Each row is a point on a tangle of strands that fork, close into loops and nearly touch. The rows are in no order.
Two points are linked if the straight distance between their rows is under 129. Some points are linked to none.
K_994: [ 12  36 -23 -22   9 -23   7 -10  12 -11  11 -15  10  44 -23   3  22 -15
   4 -27 -18  29 -15  10   4  17   9  56 -21  12   6  -1  13  19  13   1
 -14  26   2 -26  11 -21 -38  -8  34  26 -34  -9  -1  -8  11]
K_694: [ 23  12 -15  24 -20  39  25  20  15   7 -13   5 -14 -14   6  -8 -62  31
  15  44  -4  -5   8   5   8  19   9 -31  15  -7  10   0 -44 -18 -18  21
  48 -25  -7   2  16   5  24  -4  18 -27   8 -16 -14  -6  -8]
K_591: [  5  12  -8  34  -9   1  13   4  13  19   4 -30   9  22  -5  -5  -5  23
  -2  14  -1  -6  -8  -3  16  16 -10   8   9 -18  55 -38  -8  21 -12  38
  18 -22  23 -20  21  11  -1 -54  14  -7   7   3 -27 -32   1]
K_627: [  8 -35 -10   5  -3  31   3  -9  26 -23   2 -21  42  34  31 -33  11  10
  40   6  13  22  40   3 -15   5 -44  15  22  17  -8 -23  10   0  12   4
   4 -25  24 -12  17 -53   7 -27  37 -17 -29  13   5   8  23]
K_943: [-25  10  -3 -28   0  -4  15   1 -31  19 -45  28 -32 -45  22  16 -29 -24
   0  29   1   6   5  -6 -33 -24  -2 -10 -13 -10 -23   9  26  -2   5 -11
 -20  27 -14  14 -35  33   4  23 -46 -16  17 -13   8  31   8]
K_334: [-23  24 -18 -18  10 -30 -10  14   8  -4  21  -9 -18  -1  -8  -6 -13  -1
  -7 -10  10  -1 -53 -17  11 -13  20  -3 -18 -18  22  -1 -11 -28 -22   0
  -4  16  -5  -4  34  28 -14 -21  -4  17  13  21 -31   2 -35]
K_353: [  6 -27 -18  20  16  37  -6   7  -1   1  -7   3  19  35  20 -15  -9   5
  47   1  14   4  31  10 -15  11 -35   0  44   9   5 -30  -7  -6 -21  -1
  18 -16  32   1  10  -7  19 -16  17 -41 -13   8  -5 -10  18]
K_266: [ 14  -1  14  -8 -13  15   7  12  35 -14   0 -23  22 -11  21   6  20 -11
   7  36   8 -34 -15   4  -2  11  15 -12 -20  -2 -33  -1 -18  16  -5  11
   1 -37 -35  10 -18   5  10  35  -5 -41  13  23  26  10 -13]
K_955: [ 22 -28  28  11 -13 -12 -17   0  10 -28  22   2  21 -23  21 -13  12  37
  12  15  -3  -6   3 -21  31 -21  11 -11 -23   9 -14  21 -10 -25  27 -19
  -1  -1 -28  -7  42 -37   2  17   8  46  10  10   0  -4 -55]
K_652: [  3   7 -25   9  21   9 -19  -3 -24 -27   6  14 -14  31  -6  28 -20  37
  21 -12   1  17   4 -25  17   4  -4  32   4  16   2  -8 -25 -22  24 -17
   4  21  25 -29  25 -56   0  -3  22  38  -5   8 -26 -21   6]
K_755: [ 35  -4   9  27   3  14  -4 -20 -14  -2 -36  15   2  -2 -13  39 -22   3
  -7   0 -14 -14  31   7  -5 -10 -12  27 -12  19  16   0 -11  89  26  39
  31 -22 -10 -12 -24 -10   8 -11   1 -18 -30 -21  25 -17  26]
K_185: [ 11  -2 -11  -6 -19  39  -3  10  17   7  -4   7 -25  26 -20  -4 -26  25
  -1  11   3   8  25 -17  -6  34 -26   5   8  14  18   9   1   6  16  13
  -1 -20   2 -21  -3 -29  11 -37  28   0 -27 -14  -2  15  29]
K_73: [ 27 -25  24  15  -1  34  24 -27 -10   3  -1  22   6 -34  10   4 -11 -20
 -16  26  -5 -20  40  -3   1 -13  -9 -16  -7  -5 -24  13  -3  10  28   7
  25 -24 -10   6 -11  -9  30  15  -7 -22   4 -14  10 -15  18]
K_824: [ -7 -15  33   1 -13 -19 -33  18   5  18  -7  11 -23 -24   8  14  -2  48
  -7   8  -2  10 -22 -33   6 -50  36 -17  -4  27  20  33  10  19   1  13
 -19   2 -43  -4  12  -3  -4 -15 -35  35  13 -13   1  18 -40]
K_630: [ 14  -6 -16 -20  -9 -16   7 -15  10  15  15   1  -1  11  -4 -33 -24   9
   9 -10  -6  17   8 -13   9   0  -3 -16 -10  11   6  30  40 -21  10   1
   4  15   7  25  31 -19  -9 -24  27  24 -33 -17  -2   0 -22]
K_39: [  3 -32  -5  27   2   0  -6 -29   9 -11  -5 -27  46  22  18  -3  36   6
  25  -6   7  -8  34  -1  -4 -10 -51  34   1  17   9 -40  17  39  36  14
   2 -24  26 -11   6 -36   6 -37  16  -3 -14  16  19 -16  13]
K_506: [-32  16 -16  -9 -16  15   6  21  -2 -39  -4 -16   6 -19  23   4   4  29
  -9  35   3  24  -6  -4  27 -14  34   2   6  -6 -16 -19 -46 -46 -25 -27
  12  -8  10 -18  29 -19  -3  46  -3  34  36  19 -30  26   7]
K_96: [  7 -11  29   7  -8 -21 -15  -8  -8  43  -4  30 -49 -26 -19   6 -29  28
 -17  -1  -4   2 -15 -11   2 -12  20 -23   6  10  10  41  22  23  -5  15
   3  11 -23  18  -6  28   8 -28 -27  20   6 -36  -2   9 -22]
K_690: [ 26  34  -9  13 -23  23  26  17  25  -7  32  -4 -25  16 -26  45  46  12
   3  20  -8 -30 -39   8 -21  64  10   2  -4   3 -24 -13 -39 -22  22   4
  -4  -5 -19 -11 -20  -6  -4  27   7   6  33   8  22   2 -29]
K_984: [-36 -34  12 -22 -23   2 -31  25  18  15   4 -11  -8   1   5 -24  18  23
 -21   1  17  -8  16  -7 -18  22  -6 -36  19   6  -4   5  41  -9   5 -14
 -43 -14  -3  12 -32 -26  11 -23 -10  -4  -7 -17  17  55  22]
K_846: [-33 -20  -5 -11   5  15 -47  18   1  -6   6   3  10  25   0   9  58  -2
   2 -24  18  11  -2   7 -23  -7  -5   6  44  19 -12 -16   7  -8 -34 -32
 -34 -11   3  -5 -14   2   6  19 -18 -15   3  16   5  34  28]
K_856: [-15 -17  -5  10  -1 -12  16 -19   0  10  -3 -30  29   3  21  -8  34   2
  15   8   2 -18  29   3   3   9 -38  -6  -7 -17   8 -33  38   8  23   3
  -3 -15  27   3  -3  -7   2 -23  -1  -7   4   4  13 -18   3]
K_711: [ -5   4 -12 -17   0 -18 -29 -13   2   1  43  -2   3  20 -13   9  26 -46
 -11  -3  12 -17 -30 -26 -24  -6   1  35 -28 -11   4 -20   0 -25  40 -13
 -42  -6  -3 -13 -11   9   6 -16  -1  14   5  44   4   7 -16]
K_119: [-17   2  14   0 -11  -3  -9 -13 -14  -7 -11 -16   9   1  -7  12  19  -3
 -20  -5  -7  25  28 -27   9 -38 -18  22 -12  25  16   0  33  26  40   6
 -19   0  -3 -10  -4 -38 -19 -16  -2  39 -28 -10  10   4  23]
K_638: [-17  -3 -13 -17  23  -1  -1  14 -28   4 -57  25 -16 -34  29   7 -47   7
  24  10   3  20  14  -3  -6 -53  12 -16   1  14  -7  15  14   3 -18 -12
   3  32  -9   8  -8   8   0  28 -32 -22  -6 -24   4   8   0]
K_919: [-17 -27  17  23  19 -21 -41   3 -36  10  -5   6 -21  13 -14  28  45  49
   9 -47   9 -12   3  -6   3  -7 -13  -4  31  20  13   3  33   8  22 -19
 -31  37   8 -15 -21 -17  -7 -27 -24  27  14 -28  16  -8 -12]
K_753: [ -8  11  -9 -10 -13  15   7  15  -1  15   2  -1 -27  12 -27   7  -3   4
 -21   1  12 -17  -1   1  -5  47 -18  -1   3 -18   7  -9   2  -1   3  -1
 -16  -8   8 -14 -26   8   6 -24   6  -5   3 -10  -9  10  27]
K_99: [  8  43 -19  32  -2 -14  30  -6  -4  16 -23 -22  -7  28 -20  28  11  40
  -5  -5 -20   4   1  14  21  43 -14  20  10 -15  45 -31  -4  53   8  43
  34  -3  25 -20   1   7 -20 -36  12   2  15 -28 -11 -32  11]
K_164: [-12  28  -7 -12 -14  13  13  17   7 -11  -8  -2 -34  11 -28  37  25  13
  -8  -2   0 -15 -19  11 -10  56  -2  13  -8   3 -29   7  -5   2  13 -12
 -15   3 -20 -22 -40  -9 -11  16   4   0  15 -13  16  15  18]
K_570: [ 27   9 -23  15  15   5   7 -12 -15   9 -12  56 -25   3  -8   9 -35  40
  13 -10 -41  37  10  10   5   7  12 -25  31  23   8  30  -7 -18 -18   7
  50  10   1  12  17 -18  -9  28   5  29  -8 -44  -5  -1  -4]
K_904: [  9   0   7   6  27 -17   0   5 -36 -12 -69   5  12 -26  35  23 -45  22
  22 -13   4   9  10  13  -9 -65   3  17  -4  16  -7   9  16  65 -19   8
  -4  34   1  -3 -10 -20 -18  19  -9 -18 -31 -23  19  -4   9]
K_982: [ 16 -19  15  17   6  21 -16   0   1  -1  -4  36  -1   3 -10  -6   0  24
  -7 -20 -32  36  18   9   4 -31  19 -26  41  38   1  45   1   1 -37  -8
  22 -13  -4  14  21 -21  -4  35  -5  11 -17 -33  -1   8  16]
K_705: [  2  -7  32   0   5 -27   6  -2 -19  27 -17  23 -35 -31 -11 -14 -36  20
 -11 -17  -8  17 -15   0   3 -35  23 -37  12  10  -8  61  41  -5 -25  -9
 -10  38  -9  23  -8   3 -21   4 -27  25 -13 -48   2   8 -11]
K_956: [-12 -16  13 -25  -4  -9  -5 -10 -28  16 -12  18 -25 -30  16  22   6 -11
   7  17  15 -20   9 -24 -28 -17 -12  -4 -26  -1 -32   9  42  -4  46 -16
 -46  25 -23   3 -39   3  13   2 -36   8  15 -13  27  27  -8]
K_358: [ 47  11  -4  -5   3   0  12 -20  21   5  -3  37 -20  12  -8  -2  -5  14
  21 -13 -48  31 -11  23 -16  31  24 -16  12  27  -8  59 -14   5   1  19
  37  12 -23  27  14  15 -12  29  12  10  -7 -23  15  -2 -36]
K_964: [  3 -26  28 -34  11 -24   2 -11  -7   9  -7   6  14 -19  18 -14  15 -50
  15  -6  20 -29   6   1 -27   3 -15  -7 -38  -8 -44  13  52   8  31 -26
 -47  10 -23  24 -48  13  12  -3 -20 -23  -3  -3  36  16  -3]
K_796: [ -6  14 -17  17   7 -31   4 -18   1 -13  18 -12  11  24 -12  18  68  31
  16 -28 -28  19 -25  11   1  10   8  14  15  -1   9  -9  -3 -25   6  -7
  -4  15  25   1  30  -1 -29  14   0  38  38  11  -8 -18 -28]
K_823: [  5  -9  26   6  -8  15 -13  18   5 -27 -16  11  -1  -7 -14  11   7  33
 -11 -13 -13  14  -1  15  18 -17  18  -5  11  26 -25  40 -10   9 -23 -25
  -7   0 -21 -18  -1 -36 -17  36  -3  20 -11 -15   3   7  16]
K_121: [-15 -21  15 -25  13  25   9  31  -2 -20 -46 -13  22 -22  34 -26 -43 -24
  -2  18  23 -10  29  19  13 -15  23  -8   4   4 -30   4 -17  22 -39  -9
   8 -21  -4   8 -19  11  10  30   1 -63 -26   5  -4   5  46]
K_293: [  1  16  -2 -24   3 -47  23 -28   2  31   1   5  -2 -19   0 -33 -38 -33
   0  -2  -7  39   9 -14   4 -19  -4 -14 -19   9   4  41  57   3   0  21
   6  38  -1  51  12  17 -11 -25  -5  14 -36 -26  -2   4 -18]
K_42: [-24  27 -25   8   1 -19  15   0  12 -25   9 -32  20  34  -4   7  38  17
  -4 -14  -2  29 -33   6  18  -4   7  42  14  -5   2 -25 -26  -9 -34  -8
   2  -3  35 -24  33 -12 -36   2   5  18  21  25 -39 -10   7]
K_126: [-12   6 -18   3   9 -18 -23  20  26 -20 -10 -14  -7  46  17  15   5  52
  38  11  50 -30 -50 -12   6  38  -9  25  -8  -3  -5 -33 -26  24   6  15
   7   6  -9 -53 -10 -31   1 -52   3 -14   9  14 -11   6 -13]
K_84: [-10   3  -7  18  38 -16 -24 -21 -51  -8  -8  13 -21  28 -19  46  16  32
  22 -38  -3   5  -6  -9   3  -3  -9  35  10  12  19 -14   3   0  38  -7
 -10  38  30 -31 -10 -25 -14 -16  -9  45  12  -7   6 -32  -3]
K_354: [-17 -24   9   1 -33   7  18   4  18  10  22 -11  -2 -38  13 -23  26  13
  -8  32  -4 -39  15   6 -13  10  -4 -60   2 -18  -4 -10  23 -36  18  17
  -1 -16   3  36  -6   9  24  18 -30   4  41   2  22  36 -19]
K_793: [-11  -6  17  16   3 -36  -1  -1 -18  -4 -37 -17  20 -19  14  -2  -4  62
  11  -9   3  20  32   3  27 -53  -9  -5  14  23  15   6  33  45 -14  15
  14  16  22   1  12 -49 -31 -16  -7  33 -18 -34  12 -10   2]
K_820: [ -6  -4   1  33   6  -3 -16  -6  -8   5  27   1   8  32 -25  13  73   7
   3 -49 -25   4 -17  29 -17  28  -2   4  52   5   9 -13   7 -22 -15  -9
 -21  -1  24   9  -3  27 -10  16  -3  15  32   0  13  -7  -8]
K_923: [ -2 -33  40  27   8 -20 -21  -4 -10   0 -24 -15   9  -2  -6  -2  41  53
   1 -43  -5   5  26  10  19 -27 -17 -15  27  27   6  31  40  40   7 -10
 -10  15   4  -5 -15 -43 -19 -11 -13  22 -11 -37  22 -10  11]
K_684: [ 11  -5   8  26  -9  -7   0   4  26  41  38 -10   6   6 -10 -28 -12  -9
  -9  -2  -7 -14 -16 -10  -5  15 -11 -19   4 -22  54 -12  -6   1  -8  40
  10 -19   3  14  23  36  22 -60   5 -14   5  19 -17 -22 -36]
K_901: [-14 -19  34 -37  -6 -18  -8 -12  10   9  22  -8  19 -33  25 -21  11 -74
 -13  14  19 -12 -11 -18 -15 -25   4   0 -40 -10 -22   1  27   5  24   1
 -31  -6 -29  16 -19  27  16  -7 -17  -8   0  30  20  22 -17]
K_656: [-13   5 -43 -10  17  -1  10   0 -23  -6   3  22 -29 -17   4  -4 -35   9
  16   0  17 -16  -8  -1   4   8   0 -24  -7 -26 -12  -2 -14 -59   5 -23
  12  35  10   9  15  11  15  16  -3   3  21   0 -18   0 -16]
K_64: [ 18  14  23  31  -4  -2  10 -12  -2 -10  17 -13  25   1 -24  20  42 -38
 -25 -10  -6 -29 -21  19  14  -9   7  18 -15 -16   2  -6 -18  22  -5   2
  -2 -27 -13 -12 -14  39  -8  19  -6 -13  19  12  11 -34  -7]
K_985: [  8 -29  33   7 -19  -2 -23   3   8   7  28  18 -15 -41  11  -4 -10  28
 -10  26   5 -22  -7 -35  17 -36  24 -28 -10   8  -3  31 -18 -13  18   1
  -1   2 -43   0  24  -4  22   1 -23  33  22  14  -1   9 -55]
K_566: [-26  28 -11  13 -24  12   4  24  17  20  22  -9 -17  18 -28   3  12   9
 -42   5 -19  18 -16   9  -7  34   6  -8  31 -19  37 -23  -6 -10 -38  17
  -4 -35  24   1   3  25  -2 -23   1   3  23 -14 -27  21  27]
K_541: [-10 -12  31 -32  -3   7  41  12 -10   2 -33 -11   5 -46  24 -34 -53 -43
 -14  34  28 -28  22  13  10   8  12 -21 -17 -33 -42   9   4   9 -12 -15
  -3   1  -3   8 -35  22  18  11  -6 -46  -6   2   2  -5  32]
K_385: [ 13 -22  58  29 -23   8 -10   3  12  33  60 -11   8  -7 -22 -33  12 -17
 -40 -15  12 -42  -6  -5   8  -5  -8 -19  11 -17  25   6  -1  -6  -4  13
  -9 -23   8  11   7  25  20 -44   6   1   8  15  -4 -20 -26]
K_776: [-28  27  -9  11 -39  21  43   6   3   2  10 -34  -4  -3 -25 -18   0   0
 -53  16 -12  19  14   9  18  16   2  -9  21 -23  33 -13  -7 -27 -32   6
   5 -25  50  -6  13  -5 -15  -7  17  20   6 -10 -27   1  48]
K_137: [-14   3  -7  -5  -1   9  -3 -16 -34 -10  16 -26  25  -2  13 -21 -24 -63
 -20   1  18  -6  18 -21  22 -28  -2  26  -9 -26   9 -33 -13 -35  35 -18
   2   6  33 -12  24 -13   5   6  24   8 -15  53 -32 -47  18]
K_700: [ 29  26   9  26  -3  -3   7 -10  -1  12 -16   1  -5  27 -34  12 -10   2
 -19 -18 -20  -2   7  13  10  28 -11  32  -5   7  31  -1   1  65  16  33
  17 -12  -6 -22 -25   6 -10 -27  18   0 -16 -28   7 -30  27]
K_299: [-17  23 -19 -24  13 -21   1  -4  16  -8 -22   8   1 -35  17  -2 -32 -25
   7  14 -10  38 -23  -9   3 -40  19  -4 -39   8  11  13 -16   1 -18  11
  12  17 -45  13  34  48 -10  27 -29 -14  10  25   0  16 -31]
K_227: [ 27  -1 -10  -1  19   6   5 -30   3   7  29  35  -9  -8 -21   9   4 -60
   1  -8  -4  -2  -6   4 -28  21 -14   1  -9  -8 -12   5 -23 -13  12  -2
  14  17  -8  29 -10  60  19  20 -12 -20  10  21  13   8 -23]
K_251: [ -3  19 -12 -14  -9   1  13  33  37  -8  14 -36  14  32 -18 -32  22   1
 -15 -22   9  18 -28  35  10  27   4   1  22 -19  -2   3  -9 -21 -64 -20
  -5  -3  27 -14  10  -7 -30  -7  38 -22 -12  -1 -15  10  25]
K_473: [-11   9  -2  -8 -12  -4 -16  -7  10 -12  17 -17   6  26 -21   8  43 -29
 -23 -16 -10  14  -1 -15  -6   7 -12  39 -18   8   7 -12  22   4  34 -11
 -37 -14 -11 -18 -11 -17 -13 -18  15  22 -16   6   9  16  25]
K_115: [ -2  13 -25  -3  -1  16  -1  -1  19  -3  -9  -4  12  35   8  29  48 -24
  15  11 -22  20   7  12 -41  30 -11  20  14  16  -3 -29  -4  11  -4  13
   6 -38  -7  16 -15  22 -10  29  -2 -37   0   3  12  29   8]
K_662: [-24   6 -26 -12   0 -20  13 -16  -9 -10   4 -31  20 -18  31 -31 -20 -22
  10  12   4  11  11 -23  26 -32   5  -6 -24 -14  19 -23   6 -34  22  -3
   9  19  18   7  46 -13  -5  -4   7  22  -8  32 -20 -25 -17]
K_390: [  2 -16  16   9 -21  38  26  -6   8  -2  -4 -19  26  -9  11  -8  16 -12
  -8  27  -3  -6  50   8  -3  12 -19 -10   4  -5   3 -14   9  11   7  16
  10 -48  12   6  -6 -10  13   1   8 -30  -2  -5   7   4  40]
K_339: [-26   6 -12 -11  11   3 -11   9  -8 -18 -28  -8  15  20  11  19  35 -33
   6 -11   0  15  -1  21 -14 -12  -1  29  12  12 -16 -30  -5  17 -45 -16
  -4 -18   0   8 -18  28 -17  39 -17 -39  -4   9   0  17  25]
K_144: [-10  -5 -12 -59  -3   8 -25  25  28  -1  -2  -3   6  22  18 -21   5 -27
   0  13  25  -6 -12   0 -37  25   3  -4 -17 -12 -25  -4  12  -6 -19 -19
 -31 -20 -24   2 -39  -3  11  -3   8 -39 -22  23  11  48  13]
K_91: [  2  29 -33 -13   5  13   8  18  20 -20  27 -14   4  52 -25  -8   4  11
   2 -17  -3  41 -24   3   1  27   3  34  23  -7   7 -14 -28 -32 -36 -10
  -2   9  40 -27  30 -28 -21 -15  50   9 -12  18 -36  -5  24]
K_869: [  7  12 -15 -18   6  18   3  16   9  10  26  16  -2   4  -2  -8  -1 -47
  -2   6  19 -26 -13   5 -23  26 -14 -14  -5 -22  -5 -25 -33 -28 -22  -2
   1  -3   0  21 -16  48  23  16  -3 -47  10  40   3  12 -10]
K_482: [  8   0  10 -15   7  27  -7  23   2 -21 -28   5  -1  -3  -6  -5 -36  -3
 -10  -5  10   8  -4  19  14 -16  21   6   3   8 -27  25 -16  19 -42 -17
   0  -7 -19 -13 -11   2  -6  30   9 -27 -29  -6  -4   2  34]
K_19: [ 45 -23  19  20  32   8   8 -29 -21  -1 -34  32   9 -34  14  27 -36 -15
  11   8 -18 -23  28   6  -3 -27   0   2 -19  15 -12  14  -7  66  28  29
  43 -17 -22  20 -17  -4  17   2  -6 -35 -22 -22  24 -37   5]
K_975: [-23 -11  -1 -26 -27  14 -30  17  13  13   8   2 -27  23 -17 -15 -14  16
 -28  -4  17  16   7 -38  -6  12  -9   0  13  24  15  17  28  -5  18  -4
 -25  -1  -4  -4  -8 -39  -4 -52  15  26 -37 -15  -2  44  25]
K_947: [ 14  23 -18  36  22  -4  -5 -16 -18 -23  16   6   5  23 -30  55  30 -21
   2  -9 -19 -12 -35   8   2   4  20  48 -10   3   7 -28 -47   5  12  -6
   2   0   3 -27 -10  25 -13  25   1  13  27  31   4 -41 -12]
K_887: [ 12  26  12  16  13 -40   9   8 -28 -13 -54  -5  -2 -17  16  25 -37  58
  21 -17  -3   9  -7  18  15 -33   5  14  -9  10   8  17   6  63 -20  23
  14  38   7 -13   4 -34 -42   0  11  21 -19 -35  14 -16  -3]
K_619: [ 24  11 -14   7 -30  26  19  16  43  16 -22   0 -22  14  -1   6 -37  52
  22  47  -9  -2   8  -6 -13  53  -4 -12   7   6  20   0 -13  19  11  41
  21 -35 -11  -8  -2 -14  11 -43  22 -26  -6 -17   2  13   8]
K_226: [-11 -32  16 -18  -6   8   5  19   3  35  16   0   8 -15  13 -44 -26 -29
  -3  10  37 -58  27   0  -7  33 -24 -38  -3 -31   4 -19  20 -13  -4   1
  -7  -4  21  15 -26  10  43 -42   1 -28  -4  20  -1  -6  -2]
K_123: [ 14  21   4  36  -3   7  -1  15  -9 -41   4   0  17 -22   5  16   0  14
 -20  17 -18  10 -17   7  37 -22  23  12  -4 -17 -16 -12 -64 -19 -22 -14
  33  -6 -14 -24  39 -10  -4  53   2  32  24  16 -31 -27 -11]
K_289: [-31 -41  10 -13 -29   9   8  19  21  23  -9 -17   5 -32  21 -35   5  22
  -6  24   5 -22  34   9 -10  23   3 -59  21  -3   0   2  36 -15  -8   2
 -11 -32  20  31 -23  -6  28  -8 -19 -15   8 -15  21  41  19]
K_60: [  8 -10  48  26 -12  17 -10 -12  -7  20  46   1  15  -5 -32  -3  41 -53
 -59 -15  -4 -21   0   2  -1 -13  -3   6  10 -15  14   1  -4   6  -3   6
 -18 -36   2   4 -14  38  19  -6  -9  -1  16  10   3 -16  12]
K_952: [ 40  20  -5   4   5   6  20 -34   4   8  10  35 -21   0 -28  28  10 -39
  -4  -5 -39  13 -22  21 -20  30  15  10  -4   6 -22  28 -20   6  10   8
  29   9 -23  14 -15  39  -7  29   2  -1   6 -12  11 -11 -21]
K_547: [ 30  27 -14  14   9  -7  -2  -7   5 -42  12   3  26   3  -7  23   2 -25
   4   0 -14   4 -25   5  15 -28  22  45 -35  -2  -6 -13 -59   4   1  -9
  18   0 -22 -21  31  12 -11  43  15  10   4  35 -15 -27 -26]
K_239: [ 11   7 -12  42  -9  45   9   6 -24   7  -4  12 -16 -14   2  11 -39  23
 -14  29 -11   2  25  -7  17  -8   6 -18  31 -15  19 -17 -47 -30  -5   5
  40 -17  13 -20  23 -10  28  10  -3   5  18 -11 -31 -19  22]
K_599: [-10 -11  -5 -10  12  -9 -10 -17 -11 -13  16   3  18  -7   9 -21   2 -28
   9 -19   0  15   4 -12   8 -42  -1  -4 -15   6   0   9  19 -27   8 -19
  -7  11  -2  18  34   3  -5  15  -1  20 -15  15  -5  -6 -19]
K_16: [  9 -28  22 -17 -14   2 -12 -28   3  10  55   5  -2 -17   2  -6  21 -46
 -18  25  23 -38   3 -33 -17 -13  -5  10 -30  -8 -13 -12   2 -25  62   0
 -28  -9  -9   4 -15   6  31  -4  -7  15  14  44  23  15 -19]
K_218: [ -6  36 -23 -16  39  -5  -5  10 -37 -32 -17  29 -30  36  -9  37 -42  39
  31 -25  -2  28 -29   2  14   4  20  35  -3  28  -6   4 -22   5 -15  -4
  13  51  14 -43  16 -30 -18   4  16  39 -10 -19 -20 -13   6]
K_736: [ -3 -32 -20 -20  21  25 -11  22  -1  26   7  21   6  18  11 -38 -43 -14
  35  -7  31 -22  27  -1 -24  33 -36 -28  22 -11  17 -21  14 -30 -22 -10
  -2   3  29  15  -8   7  38 -37  17 -36 -26  10  -9  -1  -2]
K_634: [  4 -17  38 -20   1 -17  22  -7   2  27  -4  -9   5 -34   5 -41 -34 -45
  -9   4  20 -27  12   6  10  11  -8 -20 -27 -29 -17  24  25  19  -9  -5
  -7   7   1  27 -24  30  16 -30  -2 -27 -10  -7  -5 -23   3]
K_799: [  7   0  10 -13 -39  -9  27   4  42  -1  10 -28   5 -27   9  -8  21  21
  -9  39  -5 -30 -14   4   8  21  12 -33 -23 -24 -22  17   6 -13  12   8
 -10 -18 -25  14  -2   2  -1  14  -5   0  28   2  17  22 -27]
K_569: [-19  21 -37  -5  27 -33   7  -7 -17 -21  16 -12  -5 -12  10  -7 -20   7
  15 -10   6   4 -27 -17  23 -16  11  -8 -26 -30   8  -9 -24 -62  10 -20
   1  44  21   5  49   3  -8  10  -1  23  30  28 -40 -22 -36]
K_147: [  7  34 -30 -24  23 -22   1   3 -14 -22 -31  -2  -9  46   2  11 -13  22
  34 -38   5  25 -12  30   5  20   2  47  -2  24  -8   2   3  40 -11   7
   4  45   7 -29  -8 -20 -38  -1  27  11 -33 -22   1 -10  15]
K_617: [ -6 -15 -21   3   6  22  -5  -7 -30   8  23  31 -28 -25   3  -7 -26 -19
  -3  14  16 -36  22  -8 -16   4 -20 -24  12 -24 -16 -19 -15 -63  31 -17
   7  21  17  20  -4  12  48  26 -22  -7  19  18  -3   7   4]
K_808: [-18  28 -15  -7  20 -24 -17  23   8  -5 -20  -1  -8   7   3   7  -4  -1
  15 -15   4  19 -55   6   9 -18  30   6  -5   4  20  -1 -15  10 -53   3
   3   9 -25  -5  20  53 -21   7 -16 -19  12  13 -19   4 -24]
K_877: [  3 -41  28  -2   4   4 -26   9   7 -20  31  -7  28 -14  17 -31  20   5
   6 -19  26 -20  -6   2  23 -32   9 -26   0  -1 -20  22  -2 -33  -9 -35
 -12   8 -15   0  27 -13   8  20  13   8   6  22   7  -6 -30]
K_670: [  1  18 -19 -28 -11   6  31  -2  41 -10 -22 -27  14  -4  23   9  31 -30
   8  39 -23   8   7  10 -31  28  12   1 -21  -2 -27  -5   1  14   0  13
   5 -41 -18  34 -15  16 -14  42  -5 -53  -3   3  16  31   2]
K_882: [ 25  31  15  -7   5 -45  35 -30   5  20 -12  20 -22 -25 -12 -13 -45  -4
  -5  -1 -25  39 -13   8  15 -17  23 -12 -17   1 -11  58  23   8 -25  14
  20  37 -15  25   5  14 -29  16  -5  23 -16 -37  -6  -1 -11]
K_177: [-29  -9  14  20   9 -20 -50   3  -7   8  11   0  17  35 -15  17  72 -10
  -9 -49  -3  11 -17  15  -9   4  -3  15  33  14   8 -26  18  22 -12 -21
 -39  -8  -3  -2 -29  23  -8   3 -19  -3  21  -5  17   8   6]
K_734: [ -1 -15 -25  -1  27  11  -4 -30 -43   6  11  16   4 -16  17 -14 -36 -59
   9   4  10  -6  43 -23 -11 -12 -26   1 -13 -27   1 -31 -10 -46  50 -18
  15  21  22  12  12   6  38  14  -5 -13  -6  34 -16 -28  11]

A tip is a point with one link. Name the tips that can be reached along the links from each point below, in the order of the rows.
K_123 => K_506, K_869
K_115 => K_690, K_776, K_251, K_239
K_994 => K_119
K_617 => K_299

A fork is a point with three links, a tip a point with one. Leave the first point through the second and follow the links. Name the first fork or tip that comes.
K_39, K_856 => K_506
K_820, K_177 => K_185
K_736, K_226 => K_869
K_799, K_266 => K_251

A piece is all that can be reached along the links. How many separate loops has the piece of each point below (a circle has one, a figure eight two, a Y none), and how many tips (points with one link)?
K_299 => loops 2, tips 1
K_164 => loops 0, tips 4
K_84 => loops 1, tips 1
K_227 => loops 0, tips 2
